A landscape with many peaks, sampled at points; each row gives a point and its height.
A climber steps from a point to whichever of its 3 nearest points has the largest rise for the distance, and stops where none of them is higher. Distance is the straight distance between rows; heights are no part of it.
z334: [121 109 113 138 109 128  70 109 114  85  82 109 126 100 122 112  62  84
  77  76]  height 6.34
z698: [139 116 119 123  85 121  88 109 143  74  79  90 111  97 119  91 102 113
  83  86]  height 7.58
z38: [ 69  98 118  89  83  59 119  92  89 103 120 115  80 121  62  93 127 113
 107 104]  height 6.89
z176: [109 123 115 114  78  88  91  86  84  29  77  89 117 102 137  69 101  91
  73 118]  height 4.20
z129: [120 101 116  72 116 100 137  88  91 109  90 132  77  92 100 116  81 122
 105  74]  height 6.62
z991: [125 138 102  91 107  93 106 100 102 119  61 109  55 125  98 101  94 131
  94 101]  height 6.77
z465: [ 82  76  86 102 107  82 107  76 103 108 127  99 100 105  73  84 119  83
 108  98]  height 3.57
z63: [113 112 121  71 108  84  98  97 102 119  95  96  88 118  95 117 104 124
 102 114]  height 7.08
z283: [122 125  94  77 116  85  81  78  87  98  89  78  87 145 111  86  91 110
  94 102]  height 6.35
z133: [104 100  75 101 101 121  89  86  81  75  84 100 109 119 111  64  88  94
  78 104]  height 1.24
z545: [ 92  86  90  76 128 120  83 103  84  99 110  92 117 106  97  95  96 100
  95 105]  height 3.93
z44: [ 76 109 102 105 111 124  85  94  69  70  71 108 120 106 127  64  96 102
  76 110]  height 4.81
z597: [102  97 104  79 115 116  94 117  68  98  93  79 128  91 108 115 101 102
 103  93]  height 5.80
z246: [ 68  66  91 107 116  83 113  98 110 104 126  86  90  92  65 114 108  90
  98  96]  height 7.80
z424: [ 85 118 124  75 104  91 111 112 121 121  96 113  90  96  77 153  95 102
 105 110]  height 7.48
z667: [ 71  93 112 127  83  52 111 101 115 108 136  89  66 103  65  96 110  91
 118 110]  height 4.05
z435: [ 94  92 109  73 112 115 115 119  70 101 112  71 121  94  85 126 109 100
 107  95]  height 4.04
z639: [105 100  99 114  72  67  99  98 144 127 112 106  76 105 105 118  78  85
 112 126]  height 6.18
z758: [137 110  98  75 115  99  77  97  65  88  90  70 102 130 121  91  97 105
  90 100]  height 2.39
z207: [118  97  91 122 119 110  62  90 120 112  92  97 112 101 105  98  78  90
  83  88]  height 6.08
z518: [133 104  80 123 104 113  83  82 125 102  90 101 101 100 104  74  83  86
  90  81]  height 4.98
z964: [ 99  86  85 106  90  83  79  79 134 119 111 103  89  94  96  87 102  71
 119 104]  height 5.70
z877: [105 107  87 122  84  66  92  90 134 124  97 108  69 115 123 103  86 107
 104 116]  height 7.79
z165: [122 120  82 126 102  83  74  83 130 119 105  89  74 125 107  91  78  91
  91  91]  height 3.84
z327: [ 65  94  86 126 113 115 114 105 107  84 104  96 119  75  94 103  94 112
  91  89]  height 7.14
z993: [ 62  91 111 104  97 122 107 121  46  67  83 107 117  96 111  86 119  91
 102 109]  height 1.45
z687: [ 94 125 120 130  97 107  81  93  74  54  74  87 100  97 135  62  77 107
  88 112]  height 8.06
z247: [130 114 120 159 113 102  72 103 113  75  89  87 123  92 126 100  58  97
  94  83]  height 6.04
z447: [ 96  84  82 107  83  69 103  73 107 114 134 102  88 111  87  84 121  92
 109 110]  height 3.28
z105: [ 78 102  99 118  71  68  98 102 138 125 118 103  76  98  95 117  89  84
 128 116]  height 6.25
z391: [115 114 120  90 118 111  80 137  49  83  69  81 121  96 119  83 102 100
 102  96]  height 2.74
z218: [100 102 106  82 114 120 111 146  56  87  85  75 128  70  99 129  99  89
  98  92]  height 2.54
z768: [112  86  78 130 103 123  93  97 120 107  95 111 105  87 103  95  79  87
  90  76]  height 5.84
z941: [130 106 104 112  77 121 103 122 161 114  85 106 106 103  94  87 110 117
  93  89]  height 3.08
z742: [ 91 115 101 115  81  80  97 115 132 124 104 118  66 114  98 114  66  98
 116 128]  height 6.26
z130: [110 105 115  77 104 109 147  85  90  91 102 112 108  85 119 139 101 115
 111  80]  height 7.03
z355: [ 88  93  96  92 124 115 105 129  83 117 107  77 132  88  77 152  95  92
  97  96]  height 6.27
z859: [ 70  81  89  77 106 125 122 124  66  78  98  79 108  96  86  96 123 103
  98  97]  height 5.35
z311: [ 87  79  89  87 107  97  91  73  91  96 107 110 103 120  94  83 125  95
 102 115]  height 4.39
z333: [ 89 103 114 135 105 117  72 105 110  82  86 113 132  75 113 111  79  90
  81  92]  height 6.09
z139: [ 88  81 106  58  97  93 124  86  73  92 112 108 107 128  81  90 126 100
 111 112]  height 7.97
z867: [120  96 108  71 113 105  79 113  74 108  96  81 120  96 103 113 107 103
  99  98]  height 5.68
z481: [103 113  86 103 105  63  89  72 121 122  92  86  75 146 102  91  72 107
  96 102]  height 7.96
z879: [119  88  88 132  81 124 100 104 142 114  79 116  98  88  98 104 105  98
  86  67]  height 4.90
z87: [124  99  82 133 110 119  73  91 137 110  84 103  91 108 124 104  71  77
  89  68]  height 5.86
z843: [ 91  80  79  91 120 107  82  77  91 104 112  97 109 103  98  86 105 103
  91 102]  height 3.87
z727: [133 107 112  77 113 107  81 116  49  87  83  68  99 109 122  88  92  99
 101 100]  height 2.37
z671: [129  90  85 123  87 120  99 120 143 119  86 106  86  87  96  88  91  80
 101  89]  height 4.35
z699: [ 68 102 107 110 101 114  92  93  73  65  80 109 133  88 123  74 102 108
  88 106]  height 2.33
z395: [104 108 117  92 104  73  95 101 107 124  79 122  55 108  99  93  96 126
 112 121]  height 6.84
z726: [ 99 116 117 101 118 117  75 117  47  69  68  98 107 108 127  70  91  91
  86 116]  height 6.28
z173: [111  89  94 125 100 131 103  97 135  94  99 109 112  75 103  99 104 102
  87  83]  height 5.38
z544: [ 73 110 113  98  85  76 109 122 129 119 114 107  75 103  69 136  97  95
 117 118]  height 7.42
z844: [119 101 105  71 119  98  81 103  96 108  89  77 109 114 113 107  91 111
  90  98]  height 6.63
z579: [ 95 112 134  90  96  72 129 116  98 112 103 119  68 107  65 110 120 124
 121 102]  height 6.74
z122: [104 123 112 129 124  99  68 102  78  59  75  94 102 101 116  80  75 102
  92  94]  height 7.01
z16: [ 88  91 105  79  95 116 110 145  45  68  67  95 103  90 122  87 127  89
 115  95]  height 3.90
z645: [112  93  87 119 110 119  72  99 135 118 105 103 108  89 110 116  84  73
  95  88]  height 5.95
z528: [113 116  97 118  81  56  92  83 128 122  92 101  48 131 106  87  91 118
 106 116]  height 5.57
z936: [ 65  69  87  85 118 105 109  99  76  84 117  82 103 111  77  92 120 107
 101 103]  height 3.82
z120: [ 81 103  95 109  88  74  87  87 133 130 108 106  96 110  97 111  86  84
 105 123]  height 6.15
z559: [109 105 110  71 109  94  89  98 110 121  99  92 107 115 102 122  97 109
  83 109]  height 6.96
z670: [ 86 103 114  77 105 104 134 117 111 104 120  91 100 102  68 158 109  94
  93  94]  height 5.65
z368: [ 74  97 116 109  90  74 109 112 118 119 123 103  81 109  83 119 113  95
 110 113]  height 7.00
z799: [ 84  89  87  96 105 116 102  73  90  76  85 129 114 105  99  67 104 102
  88 112]  height 1.23
z842: [ 75 118 109 108  87  83 124 151 104 114  97 118  59  88  44 139  68  80
 113 110]  height 6.39
z642: [122 112 122  66 103  94 114  96  97 106  96 113  86 106  82 113 108 128
 106  99]  height 7.28
z539: [ 94 122 118  82 109 102 139 117 120 104 102 114  85  89  65 157  90  98
 109  89]  height 7.52
z240: [134 126 106 101  73 120  96 104 120  67  94  78 134  99 115  75 124 119
  75 103]  height 6.29
z845: [132 110 115  64 105 104 111 108  57 100  85  70 122  77 128 106 103  84
 114  90]  height 5.08
z279: [ 97  82  81 101 100  89  95  69  99 109 118 106  95 116 104  74 111  93
  98 104]  height 4.66
z269: [ 76 133 114  98  90  91 109 117 128 127  95 121  83 106  77 155  85  91
 120 120]  height 7.47
z486: [ 80  89  98  92 121 110  84 100 108 119 120  91 115  93  89 119 105  94
 100  95]  height 6.52
z861: [102 107 129  73 101  93 131  98  93 108 107 110  91  98  86 102 118 123
 111 101]  height 7.19
z351: [ 82  88  86 112  80  62 106  94 126 112 133  93  80  78  71 109 109  73
 107 109]  height 5.79
z126: [ 91 117 115  91  95  86 103 134 110 130  94 132  62 102  84 110  88 112
 112 113]  height 6.69
z101: [125  91  74 115  89  68  98  66 112 121  97  99  87 122 109  54 119  84
  91 111]  height 3.86
z107: [ 95  74  81 104 108  98 105  78 106 101 115 112  97  97  90  81 109  96
  99  96]  height 4.11
z68: [ 61  77  83 101 112 105 121 113 102 100 120  77  99  92  73 129  97  88
  98  96]  height 8.60
z950: [ 82  87  79 117 110 104  84  92 124 124 118  99 108  91  83 122  94  82
  97  95]  height 6.16
z477: [118  97  65 111 103  99  83  70 114  97  91 105  91 112 110  66  97  88
  89  99]  height 6.58
z891: [125 104  97  65 110 112  78 112  53  96  81  86 108 111 114 103  86 104
  94 105]  height 3.07
z954: [122  84  65 116  90 109 104  95 137 108 105 120  96  94  98  71 113  91
  95  95]  height 3.96
z878: [ 70  93  95  99 118 130  86 105  68  88 101  91 125  95 107 108 106  95
 102  96]  height 4.32
z601: [136  93  66 132  89 104  90  91 130 105  89 113  85  93  96  69 103  89
  98  84]  height 2.94
z648: [ 82 106  97  82 104  75 102 101 124 128 119  95  99 106  90 131 101 113
 109 112]  height 5.71
z89: [ 91 109 119 114  84  64  95 111 120 125 119 119  70 101  91 117  80  98
 118 117]  height 6.31
z501: [104  91  94  65 101 115 129 130  44  85  89  78 105  84 110 103 127  91
 106  94]  height 5.13
z393: [117 105  97  54 102 116 108 118  43  86  84  80 106  96 126  96 111  94
 106 103]  height 5.99
z999: [121  97  69  99  97  91 103  60 103  88  86 114  99 126 105  55  98  86
  88  97]  height 7.36
z494: [122 106  93 142 119 126  73 104 129  98  93 107 114 100 116 104  59  77
  86  78]  height 6.19
z570: [ 68  86 104  76  99  88 123  79  96  96 121  92  95 122  62  91 130 103
 112 104]  height 8.36
z638: [ 85  90 108  91 111 125 100 129  59  93  99  75 123  80 107 122 104 105
 102  94]  height 3.91
z390: [114 102  75 113 103 122  67  92 132 113  95 100 109 110 115 125  72  67
  89  87]  height 5.78
z398: [102 125 135 115 129 107  67 125  68  80  58  89 106  98 124  77  78 103
 101 109]  height 6.06
z81: [ 72  69  81 101 122 107  92  96  99 107 117  93 104  94  80 114 104  92
 105  96]  height 7.18
z561: [127  76  76 133  72 107 105 115 130 119 105 117  95  65  80 100 120  82
 114  94]  height 3.59
z921: [145  78  83 126  65 113  96 131 141 125  79  98  78  97  88  82 101  90
 107 114]  height 7.54
z239: [ 88 106 113  97  73  61 109  93  93 116 121 120  77 124  84  94 121 111
 111 114]  height 6.71
z347: [ 93 100 132  70  88  93 152  96  87  85  97 138  75 107  85 100 127 119
 124  89]  height 6.47
z467: [110 105 105  77  99  77 102  86 109 115  95 111  88 132  95  89 104 113
  92 120]  height 6.86
z740: [ 84 108 130 101  85  70 128 120  85  97 117 117  58  99  56 101 118 112
 113  91]  height 6.22
z586: [102 123 105 102 100  76  88  92 133 128  89  99  67 137 101 115  88 114
  98 113]  height 6.30
z625: [114  94 103  82 104 116 125 136  53  95  91  71 127  63 115 117 101  83
 127  86]  height 1.63
z831: [ 66  79  92 101 131 118 108 126  76  88 108  78 111  90  85 131  90 100
  97  93]  height 6.14
z200: [116 114  96 123  97 130  95  89 126  79  97 109 107  92 111  85  82 107
  77  87]  height 5.94
z616: [115 123  93 122  76  73  96  90 144 126 103  96  80 113 114 112  65  90
 116 116]  height 6.10
z771: [ 82  73  94  71 111 116 114 114  65 102 110  69 105  98  91 119 117 104
 105  94]  height 4.71
z20: [ 85  85  86 125  99 114 121  92 126  83 109 113 105  63  92 101 118 105
  97  84]  height 4.69
z57: [109 105 110 130 118 120  62 120 107 108 103 110 129 100 108 121  66  81
  81  83]  height 6.32
z515: [113  92  85 121  77  68  92  87 135 128 119 102  82  98 114  95  94  85
 113 122]  height 5.67
z789: [100 107 105 119  78  50 110  84 111 118 123 119  65 102  85  77 113 104
 112 129]  height 4.72
z54: [ 41  96 102 101 107 120 118 120  65  59  89  83 116  89 107  90 110 110
 102 101]  height 0.62
z342: [118 105  96 113 111 108  71  95 102 117  92  88 110 115 114 101  72  96
  87  90]  height 5.91
z731: [124 100 119  76 101 105 132  95  71  94  95  76 113  75 110 129 104 102
 109  82]  height 8.14
z214: [ 81  82  96  94 102  72 103  77 110 118 119 108  97 126  71  98 128 101
 107 115]  height 5.50
z340: [120  87  91 128  50  68 111  85 138 122 132  94  79  82  95 112  93  75
 121 121]  height 3.60
z568: [116 108 111  84 114 104  73 119  58 101  78  78 116  86 110 101  93 104
 100 100]  height 4.30
z810: [108  98 106  58 105 105 124 103  69  93 107  79 106 102  93 106 134 121
 113  98]  height 6.78
z408: [ 88 105 119  92 104 127  88 132  52  78  68  80 111  82 117  91  99  93
 119 103]  height 1.27
z208: [ 89  89 104  67  94  77 102  79  95 103 105 119  86 133  85  82 125 106
 101 128]  height 6.54
z52: [105 106 109  88 102  92 129 116  97 121 103 132  70  68  59 130  93  93
 112  84]  height 7.46
z343: [ 99 116 114 116 112 109  74 127  55  68  68  89 104 104 131  70  79  91
  87 113]  height 7.40
z421: [104  77  94  44  94 121 117 107  56  85 104  91 112 106 109  99 121 104
 106 112]  height 5.77
z677: [ 74  92 103  97 106 127 101  97  69  83  88 114 123  98 108  82 103 100
  97 112]  height 2.77
z404: [110  95  94  67 106 113 106 115  54  99  95  78 119  84 111 116 117  94
 105  90]  height 4.84
z466: [ 80 101  92 115 134 117  99 140  72  96 105  79 130  83  85 133  94  95
  88  95]  height 7.69
z293: [116 110  88 134 122 118  73 101 116  93  92  95 104  93 116  98  75  98
  88  76]  height 6.33
z725: [ 75 104 112 108  93 124  87 113  53  75  72  97 118  97 123  76 104 104
  94 113]  height 3.30
z179: [106 117 114  72  92 100 131  95 108 110  98 112  82  97  87 147  97 119
 107  85]  height 7.33
z690: [106  94  82 106 126 111  72  85  97 105  87  94 114 114 107  82  89  89
  81  96]  height 2.79
z775: [112 116 114 123  69 115  95  99 139  74 106  81 128  85 103  91 125 117
  91  93]  height 7.24
z514: [ 83 104 118 103  90  66 120 127 110 117 120 126  63  99  62 120  93 106
 112 100]  height 7.41
z980: [100 100  98 104 126 113  53 111  84 100  96  88 119 105 112  85  68  95
  75  86]  height 2.41
z623: [ 91  86  79 128 112 128  88  96 132 106 100 101 115  81 110 109  79  85
  87  86]  height 6.20
z783: [ 84  88  99  78 105  78 112 100  99 112 123  89  95 107  66 109 125 109
 114  99]  height 7.49
z281: [112  82  66 102  89  95 105  73 112 110 117 124  98 100  93  65 116  80
 100 108]  height 4.25
z812: [112 117 127  76 105  92 117 105 119 124  97 113  87  98  92 132  97 120
  98 102]  height 7.43
z62: [105  97 106  96 119 105  71 103 111 124 111  95 124 104  99 121  81  93
  94  98]  height 5.97
z438: [108  89  82 109 103  87  88  73 116 114 103 100  87 117 116  86  99  93
  94 107]  height 5.37
z367: [102 115 102 116  94  75  85  98 134 132  96 104  83 123 100 123  71  93
 107 122]  height 6.21
z381: [128 107 116  77 115  96 124 109 100 125  82 132  57 105  95 105  85 123
 105 102]  height 6.87
z149: [110  93 119  89 106 105 146  93  91 103 100 133  72  82  81 123  89  97
 119  61]  height 6.68
z142: [103 112 108 100  95  60  98  84 117 117 106 113  66 129 103  81 103 116
 117 121]  height 6.46
z422: [ 93 117 113  83 100  93 131 123  98 116  97 132  68  88  59 136  99 106
 116  85]  height 7.67
z454: [ 57  86  94 118 125 123  96 116  90  82  95  88 124  85 100 122  94 106
  95  88]  height 6.45
z776: [ 81  88  81 109 113 122  86  84  97  95 105 114 117 101  98  94 106 107
  87  88]  height 5.39
z852: [148  94  72 122  72  79 109  90 129 124 117 102  74  96 107  80 109  88
 116 111]  height 3.42
z169: [134 125 125 136  95 117  80  91 117  63  91  94 122  89 131  85  85 115
  84  80]  height 7.92
z345: [ 86  84  97  49  96 114 133  98  70  78 109  72 108 108  83 104 136 107
 111 106]  height 6.23
z190: [ 89 102 124  92  87  61 110  88 101 119 102 127  76 125  88  81 109 115
 113 126]  height 6.59
z910: [130 120 100 128  91 122  98  88 129  65  86 106 114  99 112  73 102 128
  77  88]  height 6.65
z186: [110  95  88 119 115 120  72  90  99  95  99 105 108  93 116  78  83 105
  81  91]  height 2.30
z118: [ 64  85  88 105 107 125 113 104  83  81 105  98 114  98  88  92 110 104
 101 104]  height 3.61
z117: [119  84  81 119  72  84 109  99 137 116 119 105  87  80  92  96 114  80
 118 110]  height 3.89
z178: [ 68 109 110 102  90 111  96  89  63  63  75 107 123  98 125  78 108 100
  86 118]  height 3.09
z505: [ 90 111  97 127  74  80  97 114 132 124 103 116  73 112 101 117  68  90
 126 133]  height 6.24
z69: [112 105  79 108  98  87  87  71 139 132 109 103  82 120 115  93  81  91
 103 112]  height 4.60
z934: [116  91  70 121 104 102  87  90 133 119  92 104  92 105 109  88  81  82
 102  91]  height 5.12
z409: [108  92 122  76  88 105 150  81  89  83 108 107 102  88 114 128 112 119
 123  87]  height 8.32
z446: [116 108 108 131 120 117  65 110 108  92  92 105 122  86 117  99  74  85
  85  88]  height 6.51
z969: [ 91  94  73 111 102 128  98  95 111  93  99 122 111  93 100  67 112 108
  87  89]  height 4.31
z806: [121  93  70 101  86  76  97  72 105 111 112 114  91 111 105  63 114  76
  98 116]  height 4.06
z383: [ 97  92  92  59 103 113  95  99  63  89  86  90 111 121 110  78 112 111
  92 112]  height 5.16
z468: [ 86 103 111 129 106 117  73 114  85  85  96 108 135  81 105 110  79 111
  93  95]  height 7.44
z260: [117  92  86 121  74 123 109 124 142 110  92 113 105  81  87  93 117  95
  98 104]  height 3.34
z492: [ 91  82  95 100 101  75  98  93 116 115 136 100  85  98  78  96 119  92
 121 102]  height 3.21
z746: [ 62  74  76 119 123 110 113 108 105  93 112  96 105  92  82 104 107  86
  91  84]  height 7.95
z924: [ 86 101 128  80  78  62 127 104  81  93 120 134  70 120  65  82 127 119
 112 109]  height 6.76
z913: [ 71  96 104 126 110 130  90  92  88  86 102 113 130  78 119  96  97 109
  93  87]  height 5.61
z480: [ 91  93 118  57  90 100 134  88  84  94 109 104  96 113  85 105 123 125
 119 105]  height 7.57
z172: [103 101  89  91  88  64 109  73  97 110 120 128  83 131  84  69 122  91
 100 122]  height 6.57
z621: [138  89  64 110  86  94 104  86 118  92  81 118  86 111  96  59 120  81
  74 107]  height 6.99
z656: [ 56  72  78 116 131 115 120 104  90  79 114  86 112 101  79  89 114 100
  97  75]  height 7.68
z529: [ 90  92  85  97 120 108  73  97 110 115 109 100 113  97 107 114  94  97
  96  98]  height 6.11
z732: [103  89  76 114  91  91  89  88 133 119 115 107  90  90  92 112 104  64
 108  97]  height 5.89
z19: [ 99  96 105 125  49  64 102  97 122 107 136 104  63  79 100 102 112  97
 126 111]  height 3.88
z710: [ 91  81  68 127 100 103 109  95 128 109 105 109 102  79  80 111 106  81
 103  92]  height 5.82
z537: [ 55  85 109  83  82 116 110 127  46  61  80  95 114 105 117  97 120  95
 109 118]  height 0.56
z375: [ 86 107 109 115 121 125  78  98  80  83  84 111 116  92 124  79  84 111
  88  91]  height 7.34
z17: [ 99  96 106  87 102  85  93  81 106 119 116 101 104 113  87 103 110 102
 103 110]  height 5.88
z284: [108  94 105  58 107  97 121  98  97 116  96  88 108 113  90 117 115 122
 107 110]  height 6.94
z889: [ 98  98 113  70 118  94  92  96 108 112 112  91 105 117  95 124 103 116
 101 105]  height 6.80
z312: [ 96  95 109  72 108  88 118 107 111 115 113  91 101 101  73 139 116 109
 105  97]  height 5.96
z548: [103 121 100 117  89 119  91  82  94  60  98  99 131  78 132  76 116 107
  76 101]  height 4.24
z765: [ 94 103 122  97  89  89 150 120  93 108 106 124  64  76  63 124  98 115
 116  87]  height 8.43
z887: [124  96  76 113  78  88  95  91 154 136 110  98  87  94  97 103  83  75
 112 105]  height 5.33
z798: [ 93 111 103  77 111  94  89  97 115 120 112  91 114 108  79 153 104  90
  98 104]  height 5.72
z278: [ 44 103  94 118 108 112 127 109  86  62  98  79 119  90 107 100 108 107
  92  95]  height 0.44
z294: [ 86 103 118 100 107 117  83 119  57  78  87 100 121  86 127  89  95 113
 100 110]  height 0.96
z324: [116  98 130  68 105 107 143  79  89  99  98 112  97  84 122 111 100 131
 118  73]  height 6.81
z275: [ 78  93  94  82 117  79 122 103 107 106 127  76  90 105  60 132 119  98
 107 106]  height 6.49
z483: [ 79  94  96  86 125  91 119 113 115 110 116  77 107 104  76 146  96  95
  98  98]  height 5.87
z875: [108  96  99  72 113  97  84  88  97 105 106  91 110 119  98 101 108 113
  97 112]  height 6.36
z226: [ 96 100 103  91 123 121  87 130  74 109 108  80 120  87  89 138  95  95
  91  96]  height 6.07
z976: [ 95 102 118 108 126 115  71 126  76  96  91  95 137  88 109 112  76 100
  98  97]  height 5.85
z516: [126 110 131  56 104  95 121  92 104 105  91  97  88 102 107 119 100 121
 100  96]  height 7.15
z40: [115  98 106  71 113 109  96 123  72 100  93  78 130  82 109 138  97 100
  86  85]  height 8.44
z520: [112 117 123  62 106 101 115  97  98 112  94  83 112  97 109 137 100 111
 104  98]  height 6.85
z151: [ 70 102 116 100  90  57 116 131 100 109 125 110  58 102  55 120  97 111
 116 103]  height 5.75
z593: [ 72  72  87  89 106 119 101  81  75  88 109 106 111 103  87  86 122  89
 102 108]  height 4.14
z302: [118 110  94  76 119  93  73  99  96 107  98  73 101 139 103 106  86 103
  86  95]  height 6.98
z448: [108  97  96  70  97 125 104 137  32  83  86  78 122  72 112  94 111  89
 113  95]  height 4.55
z802: [111 110 126  57  95  97 129 100  91 102 108  98  99 102  96 109 114 122
 108  99]  height 7.59
z855: [ 79 114 111  99  87  65 109 105 109 123 116 125  63 101  85 105 101 116
 124 124]  height 6.55
z929: [103 105 117  96 115 114  79 134  66 110  76  89 128  72 110 107  91  89
 100  98]  height 7.88
z288: [ 96  89  94 120  86  58 103  86 118 128 113 110  81 103  91  90 104  95
 107 125]  height 4.96
z134: [ 87  83  92  68 112 114  95 101  70 102 104  97 109 115  92  91 108  97
 108 115]  height 4.65
z600: [ 75 106  97 134  86 122 114 102 118  83 111  93 120  65  94  96 111 115
  81  92]  height 6.67
z201: [ 74  92 101  89 107  76 112 107 125 115 120  97  85 104  62 132 113  98
 111  93]  height 6.37
z895: [ 77 100 108 133 119 123  87 123  93  98  95  86 137  82 107 123  99  93
  86  91]  height 5.10
z587: [ 71  90 119 115 123 124  91 126  62  91  90  86 125  74 105 107  96 112
  98  91]  height 1.94
z286: [123 103  80 125  89  93  92  86 151 124 105  97  89 118 121 117  64  71
 102 102]  height 5.90
z902: [104 105 117 130 100 118  78  95 111  79 100 108 128  88 125  88  89 116
  82  86]  height 6.64
z803: [ 83  89  82 117 112 123  93  97 113 102 103 112 113  84 109  97 102 102
  92  89]  height 6.90
z745: [111 122 111 122  91 110  97  90  86  47  84  95 115  94 136  72  92  94
  85  98]  height 5.62
z453: [100 106 104 120  76  61 103  93 129 117 112 121  70 102 105 107  86 102
 119 130]  height 6.13
z571: [ 78 100  96 132 112 125  98 101 113  91 103 106 125  75 105 109 100 103
  96  85]  height 8.16
z476: [ 99  86  87  93 115 108  80  79 103 105  97 106  96 118  97  65  94  99
  91 107]  height 3.27
z147: [119 102  81 125  66  71 107  89 137 128 108  94  70 101 115  92  82  91
 111 124]  height 5.60
z807: [ 87 117 102 124  88 114 100  94 111  72  96  98 133  66 107 103 115 114
  86  86]  height 6.38
z91: [ 73  68  87  54 107 122 122 115  54  72  95  88  98 104  97 100 126  97
 105 101]  height 5.76
z167: [115 120  87  98 118 108  69  90  55  79  81  73  96 130 115  84  79  99
  89  85]  height 1.82
z835: [119  94  88 123  94 127  99  87 111  83  85 119 118  96 104  63  98  99
  78  84]  height 7.45
z961: [117 100 106  74  84  91 122  97  48  86  98  74 119  76 148 102 114  81
 120  92]  height 5.69
z227: [125 128  97 119  78 123 101  85 116  60  86 102 106 104 125  67 110 110
  82  95]  height 5.92
z610: [ 99 109 114 123 124 109  75 108  77  83  86 102 123  95 125  77  75  97
  93  97]  height 5.83
z457: [101 113 114  76 108 103 129  99 100 105 106  81 118  95  94 144 104 111
  93  87]  height 6.61
z703: [ 97 112  99  99  95  72  91  87 125 123 104 113  75 135 103  98  92 115
  99 127]  height 6.56
z177: [ 65 109 118 113  85 118 104  95  81  66  80  94 120  79 127  88 123 110
  97 101]  height 8.55
z697: [119 112  99  55 119 107  89  88  79 103 100  81 104 136 115  89 103 116
  93 106]  height 1.97
z337: [119 119 123  75 112  90 105 108  98 128  95 117  72 113  90 103  96 127
  97 117]  height 6.97
z498: [126 113 116 124  83 121  97 100 139  75 101 111 127  86 117  91 105 111
  78  90]  height 7.26
z780: [ 68  77  82 103 111 103 111  88  94  97 119 107 114  97  83  83 114 100
 103  99]  height 3.78
z215: [111 105 121  71 102  97 131  87 101 112  82 120  75 111  86  95 100 135
 104 106]  height 7.04
z680: [110 119 111 123  81 115  90  96 117  76 101  93 134  77 129  85 112 106
  77  85]  height 7.83
z209: [ 88 102 125  71  89  75 128  98  96  92 110 109  87 119  70  99 123 122
 115 112]  height 7.16
z963: [113  99 103  59  92 110 138  97  58  86  98  81 117  87 129 113 117  98
 123  83]  height 6.70
z692: [ 88  93 109  98  76  64 106  76  89 103 115 128  82 141  80  78 123  96
 112 126]  height 6.60
z369: [129 123 112  71 113  86  98  82 102 108  98  91  93 137 109 100  99 119
  93  95]  height 7.50
z928: [114 119  83 110 118  85  71  67 111 106  87  76  87 139 106 102  92 108
  84  85]  height 5.15
z782: [ 73  91 110  86  92  59 124 106 105 111 131  90  80 112  62 123 119 105
 106 104]  height 6.03
z555: [ 96  89  88 122  95 128 103 105 115  92  98 116 114  78  98  80 117 110
  93  80]  height 5.64
z380: [120 103  97 114  70 129 106 106 146  99  91 118 114  90 103  75 121 119
  89  82]  height 2.76
z336: [ 74  75  86  76 105 119  97 111  57  75  88 114 107 112  98  88 113  95
  94 118]  height 4.23
z626: [ 72  92  96  83  99 120 114 142  43  84  81  74 108  84 114  93 131  92
 117 103]  height 4.61
z361: [ 95 105  83 108 102 124  89  84  97  82  92 116 114  96 121  68  89 109
  86 101]  height 1.68
z433: [ 86  92 107 132  70  55 101  88 119 119 145 105  75  89  93 103 103  99
 112 119]  height 4.38
z113: [ 83  86  76 116  88  84  98  87 128 119 123  94 100  85  72 124 105  80
 106 100]  height 6.05
z682: [119 129 119 146 101  99  81  92  95  56  81  84 113  95 126  83  72 107
  90  97]  height 7.53
z300: [117 100  77 110  97 124  95  81 111  96  93 129 101  91 101  55 117 100
  89  90]  height 5.53
z734: [112 106  70 102 108 104  75  61 102 105  87  93  96 129 106  73  93  90
  85  93]  height 5.22
z195: [124 119 122 153 103 115  77 106 126  64  87 102 130  76 129 111  64 101
  77  81]  height 6.12
z538: [107 102 102 125  48  67 114 105 117 112 140 113  67  85 106 101  92  77
 127 132]  height 3.55
z542: [106 104  83  85 120  93  76  87  91  91  98  86  98 133 104  81  92  90
  88 105]  height 8.20
z255: [111 106  85 110 114 117  82  82  87  74  91 107  98 122 120  63  97 101
  75  87]  height 1.07
z894: [106 103  90 110  98  77  78  94 149 136  95 101  87 106 108 121  72  85
 107 102]  height 6.17
z235: [143  88  69 130  68 109  92  92 141 124  94 105  78 103 103  88  92  83
 110  86]  height 0.83
z86: [112 108 111  74 104  82  93  82 114 122  93 102  87 125 102  84  96 126
  92 112]  height 7.02
z407: [ 74  97 107 135  51  60 119 113 110 100 150  87  68  71  80 116  79  81
 110 114]  height 2.80
z683: [136  87  84 117  66  79 102  95 136 121 110 100  73  82 101  81 110  80
 115 115]  height 4.48
z30: [103 107  90 104  76 119 100  78 102  54  84 127 111 109 117  69  98 103
  70  93]  height 5.11
z228: [115 114 109 133 123 114  60 101  99  76  79  87 110 100 120  87  58  94
  77  88]  height 6.66
z987: [112 102 119  50 101 114  87  91  69  89 100  84 116 110 103  86 108 105
 100 113]  height 4.52
z651: [122 106 115  49 101 102 102 103  58 101  97  81 110  93 121 106 106 108
 102  93]  height 8.04
z258: [125 105 103  84  88  95 110 114  47  96  90  80 123  64 142  95 105  72
 133  70]  height 4.97
z635: [114  79 116  69 105 104 141  93  82 106 104 137  79  95  91 109  93  96
 132  69]  height 5.59

Two climbers start at each pair of points below. Name the first point that both come to, or write none.
z351, z710: z950
z936, z465: z279
z142, z172: z239
z692, z281: none
z118, z859: none
z789, z806: none

Call two points neighbours if one is among the 3 nearest of the other. Go from one point of each pair to the other, from neighbour to neighbour, staying as high as possible. Name the lowest point that can't be avoided.
z651, z571: z845
z466, z169: z831
z921, z466: z671
z570, z542: z844
z571, z446: z807
z466, z929: z976
z571, z468: z333
z177, z343: z725
z169, z687: z682
z680, z835: z200
z375, z835: z610
z687, z680: z498
z570, z765: z642
z802, z570: z480

For each start below, name the point where the climber stops.
z107: z999
z151: z765
z771: z802
z126: z765
z476: z999
z667: z765
z447: z999
